The views of a scene show one set of named points, each view turned or mirrored, and shifted as a whole, with a little noise and some points left out.

Scene 1
View 1
j_19: [ 13.6 -28.9  -0.3  -2.7  26.0 -14.4  -8.3   8.3   7.0  -1.6 -29.0  18.8
  12.8  17.2   1.3  -5.7  -5.1  24.1   8.0  35.4  19.0 -14.6  26.2   1.7
  17.2 -14.4   8.4 -22.0]
j_158: [ -8.0 -20.6   8.0  12.0  12.0  29.8  -1.8  -5.3   3.6   7.6 -18.3 -17.9
  -5.0  24.9  12.0 -10.2   7.1  24.9  -0.2  -1.8  -9.5 -27.0   9.4   1.9
  18.9  -9.2  13.4 -17.3]
j_963: [ -8.5 -21.9  13.1  20.5 -10.0  39.4 -11.2 -17.9   2.3  16.0  -9.2  -9.5
  -6.9   6.4  -4.5  -0.4 -11.0  23.6  -3.1   9.0   8.4 -16.3  17.3  20.6
   7.4 -15.6  15.3   6.6]
j_73: [  0.9 -27.2   1.5  -2.3  -0.9   2.2 -10.7  14.3   5.7   8.1 -15.7  -1.7
 -26.0  11.0   7.3  -1.1  -2.0  15.3  -4.5  38.3  13.2  -9.1  15.9   6.9
  -6.2  -4.3   5.8  12.6]
j_94: [ -6.6 -27.5   4.2   2.0  16.2  12.8  -8.2  -7.4   2.2   5.1  -7.5 -10.5
  -7.3  20.7  10.2  -9.5   6.7  16.6  12.8  11.7   2.3 -25.2  13.4  -7.6
   3.9  -8.1  20.6 -11.6]
j_727: [ 18.6 -34.2   1.0  13.1  15.5 -10.9 -13.6 -14.0  18.7  19.0 -15.9  39.9
   5.1  -3.7 -12.3  -0.7  -1.8  27.6   6.4  40.5  15.5  -4.1  33.1  25.7
   9.4 -23.1  11.3   8.9]
j_496: [ 12.2 -20.7  14.6  10.8  13.3  16.7 -13.2 -16.0  -1.9   1.6 -17.9   1.1
  16.0   8.1  -3.4   0.7 -18.2  29.6   5.8  15.5  13.9 -27.4  20.8  21.9
  44.8 -22.4  12.5 -27.5]
j_690: [ 14.0 -21.3   9.2   1.6  20.9   2.0 -12.1  -9.6   1.6  -1.6 -16.2   4.1
  11.2  11.9   3.6  -4.6  -9.6  27.7  10.0  15.1   6.5 -28.0  14.4  12.1
  41.3 -18.2  10.7 -28.4]
j_700: [  8.0 -22.7   6.2   4.7   6.4   3.6 -13.1  -3.2   6.6   4.2 -19.9  11.7
   6.4   4.5  -3.0  -2.6 -15.1  24.8   2.7  24.8  16.7 -12.8  21.2  16.1
  16.8 -18.5   7.4  -8.0]
j_503: [ -4.1 -20.9   7.5   9.5  -8.8  25.2  -8.0   6.2   3.2  11.9 -15.5 -12.6
 -24.4  11.2   7.5  -0.3  -4.5  20.3 -12.7  21.4   2.6 -13.7  11.2  16.4
   6.9  -6.3   4.3  10.1]
j_525: [ -2.2 -23.7  14.8  15.3  27.0  35.3   0.6  -3.2 -13.6  -5.6 -31.6 -24.0
  20.7  38.5   7.3  -2.9  -8.2  27.9   3.1   5.9  10.9 -39.9  22.2  -0.3
  48.5 -13.1  17.8 -54.5]
j_425: [ -5.4 -25.3   3.7   6.7   9.8  13.1  -7.4  -0.4   5.1   3.2 -26.5   1.3
  12.2  18.3  -1.1  -8.5  -8.8  22.3   5.8  16.6  18.6 -12.3  24.2  -2.6
  -2.3 -14.5  14.4 -13.9]
j_654: [-10.6 -12.7   8.3 -10.1  -7.6  16.1 -22.1 -13.5  -0.1  -7.5  -2.7 -17.5
   6.0   3.3   4.0 -10.4 -24.1  17.9  14.9  -4.3  15.4 -21.5   2.0  -3.5
   0.0 -16.1  15.4 -12.0]
j_869: [  8.6 -19.5   5.7   5.0   6.4   5.0 -12.4  -2.6   8.0   2.0 -26.9  14.0
  15.8   5.3  -4.9  -4.6 -18.7  29.1   1.3  20.2  17.3 -10.7  22.2  16.2
  18.4 -20.2   4.8 -12.3]
j_62: [ 13.6 -26.4   3.8   4.8   4.9  -2.0 -13.2  -7.0  14.0  17.2  -2.7  12.5
 -28.2  -1.8   5.5  -1.6   6.9  22.6  -0.2  28.1  -7.8 -15.1  10.2  25.1
  17.2 -11.5   5.5  17.9]
j_427: [ -5.2 -22.7  10.4  12.7  -7.7  26.2 -15.2 -18.0   4.5  13.2  -3.5  -5.3
  -9.0   1.3  -3.0  -2.4  -9.9  21.6   2.6  11.8   7.6 -15.8  14.5  17.3
   4.4 -16.6  15.6   8.2]
j_63: [  0.0 -19.2  10.6  -1.4   3.0  15.7 -13.1   1.9  -6.9  -7.1 -17.5 -14.9
   2.6  14.8   4.5  -1.9 -20.4  20.4   3.8  19.0  20.7 -23.5  14.4   4.5
  20.4 -11.9  10.5 -21.7]
j_360: [ 14.2 -30.7  -5.6 -11.7  15.3 -26.9 -11.6  21.0  10.7   0.5 -23.0  21.4
 -10.1   9.7   5.0  -3.6  -3.0  17.0   3.6  52.1  22.2  -4.2  23.3   2.0
  -3.2  -7.8   2.7   1.4]
View 2
j_158: [ -6.2  -6.7  -4.6  43.4   2.5  30.3  -8.8 -62.1   9.4 -44.7  -5.2  19.6
   1.7 -19.2   9.9 -10.2  27.6 -14.1   9.1   2.1  15.3  -4.6  -3.9  -1.2
 -29.6  -9.7  12.1  -8.6]
j_727: [-18.5   3.7  11.1  54.2  -4.8 -19.0   2.6 -21.0  11.9 -16.5  20.7  14.1
  30.4  -6.7 -16.4   7.5  -8.4 -16.3   1.0 -21.6  -4.3  14.7  -5.8   2.8
   2.3   5.9  24.3 -35.6]
j_654: [-18.7  -3.2  -9.1  18.7 -16.1  18.7  -3.8 -50.0 -14.1 -39.4  -6.4   9.3
  14.2   3.2   0.2 -17.3  24.0  17.3  -4.5  10.8  10.9  10.0  -5.3  -6.0
 -38.4   4.5  29.8  -5.1]
j_19: [-20.3   6.6  19.4  37.3 -26.5  -6.5 -13.3 -27.7   5.6 -29.5   0.9  21.6
  22.7 -20.3  -5.6   9.4  19.2 -17.8 -15.8 -23.8  18.4  10.0 -11.8   7.0
 -19.3  -3.0   8.3 -35.2]
j_525: [ -1.4  -4.7   5.4  33.6  -4.8  19.3 -30.7 -63.9  17.1 -42.1 -42.4   8.0
   5.9 -39.4  24.1 -20.3  25.1 -10.9 -13.5  -5.3  30.0   4.5   1.5  21.7
 -36.7 -24.2  -3.1 -26.1]
j_503: [ -4.0  -7.3  -1.6  28.7  12.3  33.2   9.0 -52.0  -3.6 -32.6  15.9   1.5
  13.6   0.0  -9.0  -6.8  18.2 -21.8   8.4 -15.4  18.9  -5.5   1.5 -14.5
 -17.6   3.1  16.9  -8.6]
j_496: [ -4.9   0.3  -4.1  34.1   0.3   0.0 -21.1 -43.8  15.4 -26.4 -21.5  -2.4
  18.2 -20.8   3.7 -19.7   7.3  -8.5 -12.8  -9.8   3.5  19.0  -6.2   7.1
 -22.4 -13.2  15.4 -26.9]
j_62: [ -8.1  -4.3  -9.8  44.4   7.7  10.7  -1.1 -35.1  11.7 -27.6  31.5  15.7
  18.0  10.0 -15.0   1.5  12.6 -30.5   4.8 -19.8  -9.5   2.7 -10.5 -16.8
  -9.7  -1.5  24.0 -16.5]
j_869: [-13.6   6.1  10.0  34.4  -9.8  -1.0  -3.5 -34.2   1.3 -24.1  -5.9   1.8
  21.2 -23.9 -10.2  -5.7   8.7  -7.0  -4.9 -13.4  12.6  17.9  -9.9  -2.4
 -18.0   2.1  19.2 -26.6]
j_690: [ -9.3   2.8  -3.2  35.4 -11.5   0.8 -25.2 -40.4  16.3 -31.9 -14.7  11.5
  14.3 -19.3   2.8 -10.5  19.5 -14.6 -14.4 -11.4   1.9  16.1 -13.1   2.6
 -26.5 -14.1  13.5 -26.3]
j_94: [-15.9  -7.8  -0.7  40.4 -12.2  19.4  -8.6 -52.2   3.9 -44.1   7.3  30.0
  10.4   0.8   8.4  -0.9  26.9  -6.5   0.9  -0.6  14.6  -6.1   0.5   6.6
 -27.9  -4.5  14.7 -12.6]
j_360: [-23.9   5.2  21.6  29.9 -28.2  -0.9   0.1 -19.7  -6.0 -26.9  27.4  23.5
  28.4   1.8 -18.8  21.7  21.8 -26.4 -13.6 -35.2  20.7   1.8 -10.9  -6.0
 -13.3   6.0  11.5 -31.0]
j_73: [-13.8  -5.2   9.4  25.9  -6.1  21.3   9.4 -38.1  -9.4 -32.1  28.6  13.5
  21.1  10.2 -13.3   8.7  21.0 -23.3  -0.6 -24.8  22.0  -8.1   0.5 -11.2
 -15.7   7.3  15.1 -15.9]
j_425: [-19.3   0.2  15.1  37.5 -15.8   9.4   2.4 -43.9  -5.0 -35.2  -2.3  17.1
  16.2 -18.1   0.0  -0.2  15.2   0.1   1.5  -5.0  25.8   3.1   1.1   7.8
 -22.7   4.4  15.3 -21.2]
View 3
j_690: [ 15.6   0.9  18.8 -22.4  -7.1   4.7 -28.9   3.5 -29.2   4.6  -2.2   0.5
 -20.3 -25.5  10.3  -1.1  -6.1  16.6  -1.9  17.7 -22.2  13.5 -29.8  22.3
   5.8  15.1   4.9 -19.0]
j_654: [ 37.0  -9.8   1.4  -1.5 -12.0  -9.1  -5.3   5.4   5.2  -5.7   0.8  -6.9
  -8.5 -39.8  13.0  -6.0  -8.2  28.5  -9.7  36.4  -8.6   2.1 -18.7   1.8
 -20.5  12.1  -9.7 -16.6]
j_63: [ 23.0  -4.6   4.0 -11.3  -6.4  -0.9 -16.7   2.0 -13.0   1.5 -18.4  -9.5
 -23.6 -29.6   2.1  -9.1  -3.6  16.1   1.0  31.4  -6.3   0.0 -16.6   9.0
  -1.6  14.4   4.7 -20.6]
j_525: [ 10.0   4.2  17.0 -20.1 -17.8   1.3 -47.1  13.5 -41.1  -0.5 -21.6 -21.5
 -34.3 -24.8 -13.3 -14.5 -16.4   7.5  15.5  27.7 -17.5  -7.4 -43.6   2.2
  -3.0   3.7  -6.9 -44.6]
j_496: [ 17.8   3.2  22.9 -29.6  -8.5   7.4 -23.8   4.6 -36.4   6.9  -3.1  -2.5
 -21.3 -24.4  13.8 -10.4 -11.2  19.1   8.2  34.8 -20.1   7.2 -27.6  14.4
   5.2  22.2   7.6 -18.5]
j_869: [ 26.2   9.9  23.4 -20.6  -2.5   3.3  -8.7  -3.1 -15.1  14.5 -12.0  -1.6
 -13.2 -26.6  21.9   1.7  -8.0  23.4   5.0  22.9  -6.5   5.0 -15.0  18.4
  19.3  16.7   2.6 -13.7]
j_158: [ 14.5  -2.4  14.6 -12.0 -28.0   3.9 -23.7  -2.7 -15.3 -16.2 -12.1   0.4
 -20.0 -18.1   7.6  -9.4   2.4  14.9  12.1  20.2  -8.5  -0.4 -24.5   5.5
 -11.9 -12.7 -25.8 -24.7]
j_503: [ 19.4  -6.4   6.5 -13.6 -19.7   8.3   2.2 -15.7  -3.5 -13.0 -24.7  10.3
 -20.9 -15.3  17.8 -13.6  16.3  14.6  13.9  31.9   5.5   0.1   3.8   8.2
  -2.1  -4.1  -8.0  -4.9]
j_19: [ 15.9   3.4  23.1 -12.9   1.2   3.0 -23.8  -2.1 -12.7  16.2 -17.8  -6.0
 -14.2 -18.5   3.9  15.3  -3.8  20.8 -10.5   0.8  -8.2   8.3 -12.9  26.9
  32.5  13.1   9.6 -19.0]
j_727: [ 18.0   2.1  44.5 -26.8  -7.1  15.6  -2.0 -13.6 -14.7  13.3   0.1  12.4
  -1.5  -1.5  28.7  11.8  -1.7  36.9  -5.1  15.9  -7.8  12.2   7.7  26.4
  40.3  21.4  11.2   1.2]
j_94: [ 14.7 -14.1  15.6  -4.7 -22.1   2.1 -19.5  -2.9  -3.6 -14.5  -5.5  -0.2
 -11.6 -12.3   1.3   2.4   1.3  26.6 -10.6  14.7  -9.0   3.5 -11.2  10.5
  -3.6  -3.4 -12.8 -18.9]
j_427: [ 25.2  -8.1  19.7 -16.8 -22.4   7.5   2.8  -8.2  -5.7 -10.8  -2.7   7.5
  -8.8 -15.7  23.0 -11.6   0.3  31.3   6.0  43.2  -3.9  -0.7   0.5   2.4
  -5.0   9.4  -8.2  -5.9]
j_425: [ 23.7   2.9  23.6  -6.8 -12.1  -0.7 -12.5  -1.3  -1.5   5.4 -16.8 -10.1
 -10.0 -19.5   6.1   4.8  -9.8  28.1  -0.6  19.2  -0.5  -5.4  -9.2   6.7
  14.8   4.7  -9.0 -23.4]
j_700: [ 23.1   2.2  21.9 -18.9  -4.6   5.5  -7.7  -4.9 -12.9   9.4 -10.9   1.0
 -13.1 -21.6  18.8   1.0  -2.9  24.1   0.9  23.6  -6.5   6.2  -9.5  17.7
  16.7  16.5   5.9 -10.6]
j_963: [ 24.1  -4.2  21.4 -20.3 -26.6   9.1   2.2  -7.6 -11.5 -11.0  -7.7   5.0
 -13.5 -13.8  22.3 -17.8  -1.6  28.4  16.4  49.3  -1.0  -6.7  -1.8  -3.5
  -6.1   6.1 -12.0 -10.4]
j_62: [ 12.2 -11.6  19.1 -21.1 -17.8  15.1  -1.4 -20.1 -10.9 -11.7  -2.9  26.2
 -12.3  -5.1  28.2  -0.8  20.6  21.7  -1.2  17.5  -8.3  18.6   4.8  27.1
   7.4   4.2   0.5   7.9]
View 4
j_963: [-25.4   9.7   7.9   7.5   5.7 -11.3   8.5  45.8   3.4   0.4  -7.3  32.6
  -9.4  21.9  -7.5  -3.1   6.5   5.1  17.0  17.2 -23.0  21.5   0.4  -9.6
  14.8  -4.5  16.1 -18.7]
j_360: [ 11.2   4.0   1.3  -6.2  -5.0   2.8 -18.6  25.5  13.9   3.6   5.2 -25.4
  21.9   4.4  10.2 -11.5  -7.8  11.1 -26.7   4.6  -1.0   8.6  19.2 -17.9
  14.2   0.8 -11.7   7.6]
j_62: [ -7.9   8.5   5.7  10.7   8.3   5.4 -12.9  48.6   7.6   2.1 -14.6   7.4
  11.2   1.0  14.0 -20.1  -1.7  13.4 -16.6  11.7 -11.6  30.6   4.0 -30.8
  24.7   1.5  20.9 -19.2]
j_496: [ 16.4  12.1  -9.6  -0.2  -6.0  -9.8  11.8  30.1  16.6  11.9  17.7  30.7
  -7.4  18.9   3.6 -13.8  -3.7   4.5  27.4  16.1 -10.7  15.8  -5.6 -38.5
  29.0 -19.7   7.0 -18.4]
j_73: [-14.2   4.0  10.2  -1.2   2.5  -8.4  -2.1  42.4   7.7   2.9  -9.5  -5.8
  13.1   5.5   0.1  -4.6  -3.5  14.9 -23.9   6.1 -18.9   9.6  15.2 -11.4
  13.0   5.8   0.9  -2.1]
j_94: [  8.8   1.3   1.4   8.3   4.0 -20.1  -9.1  37.1  -4.4   6.1   4.1  29.4
   8.5   4.3   0.2   6.9  -7.4  15.2   4.6   0.3 -25.5   5.1  15.9 -20.8
  -0.8   0.1   8.5 -16.8]
j_427: [-19.1   8.0   4.3   9.7  11.7  -4.8  -1.0  48.6   2.5   3.0  -4.6  27.2
  -5.5  20.3  -3.4  -5.3   4.5   3.8   9.5  14.5 -22.1  21.1   0.5 -11.0
  14.9  -1.5  11.5 -15.0]
j_19: [ 27.6   6.2  -5.2  -5.7 -12.9  -6.1 -12.9  15.2  13.2   5.7  16.6  -2.5
  12.7   8.7   8.2  -9.4  -7.4   8.7   2.7   6.7   3.3   7.1  15.7 -28.2
  13.5 -12.3  -7.5  -2.2]
j_425: [  4.7   3.4   2.1   0.3  -5.7 -14.7  -7.0  23.9   4.7   2.4   8.8  15.6
   0.8  20.6  -6.3   2.2  -1.4   5.5  13.8   9.1  -9.3   3.9  16.9 -11.7
  -0.9  -7.7  -3.6  -3.3]
j_63: [  7.9   5.7  -3.5  -3.8  -1.7 -19.7  15.2  36.0  12.7  15.9  13.1  22.7
  -3.2  20.1  -5.8  -2.3  -6.8   8.3   7.8   8.1 -23.9  -2.6   5.8 -25.2
  15.9  -8.2  -4.7  -5.7]
j_654: [  2.2  -1.0  -9.2   9.4  21.9 -10.8  -4.7  54.7   1.5  21.6   8.6  35.2
 -13.6  31.4 -11.6  -0.7  -2.7  -1.9   5.3   6.4 -33.5  -4.4   4.0 -18.7
   1.4   1.6  -9.1   0.5]
j_700: [  5.3   8.2  -2.2   0.3  -2.7  -1.0  -4.5  31.0  14.5   6.1   6.9   8.3
   0.0  19.4   2.5 -13.9  -1.1   2.4   6.6  14.5  -5.1  15.2   4.4 -23.7
  19.9  -9.3  -0.9  -5.2]
j_503: [-24.1   5.0  12.4   1.5  -0.2 -17.7  12.9  48.9   9.4   4.4 -18.4  15.4
   1.1  13.0  -6.4  -7.4  -0.3  16.8  -9.7  11.5 -22.0  12.0  10.7 -18.4
  14.2   1.2  15.2 -12.5]

Which points are out of place in each view (at most two, in the order of its rows)? Write none if all are in place.
view 1: none
view 2: none
view 3: j_94
view 4: j_654
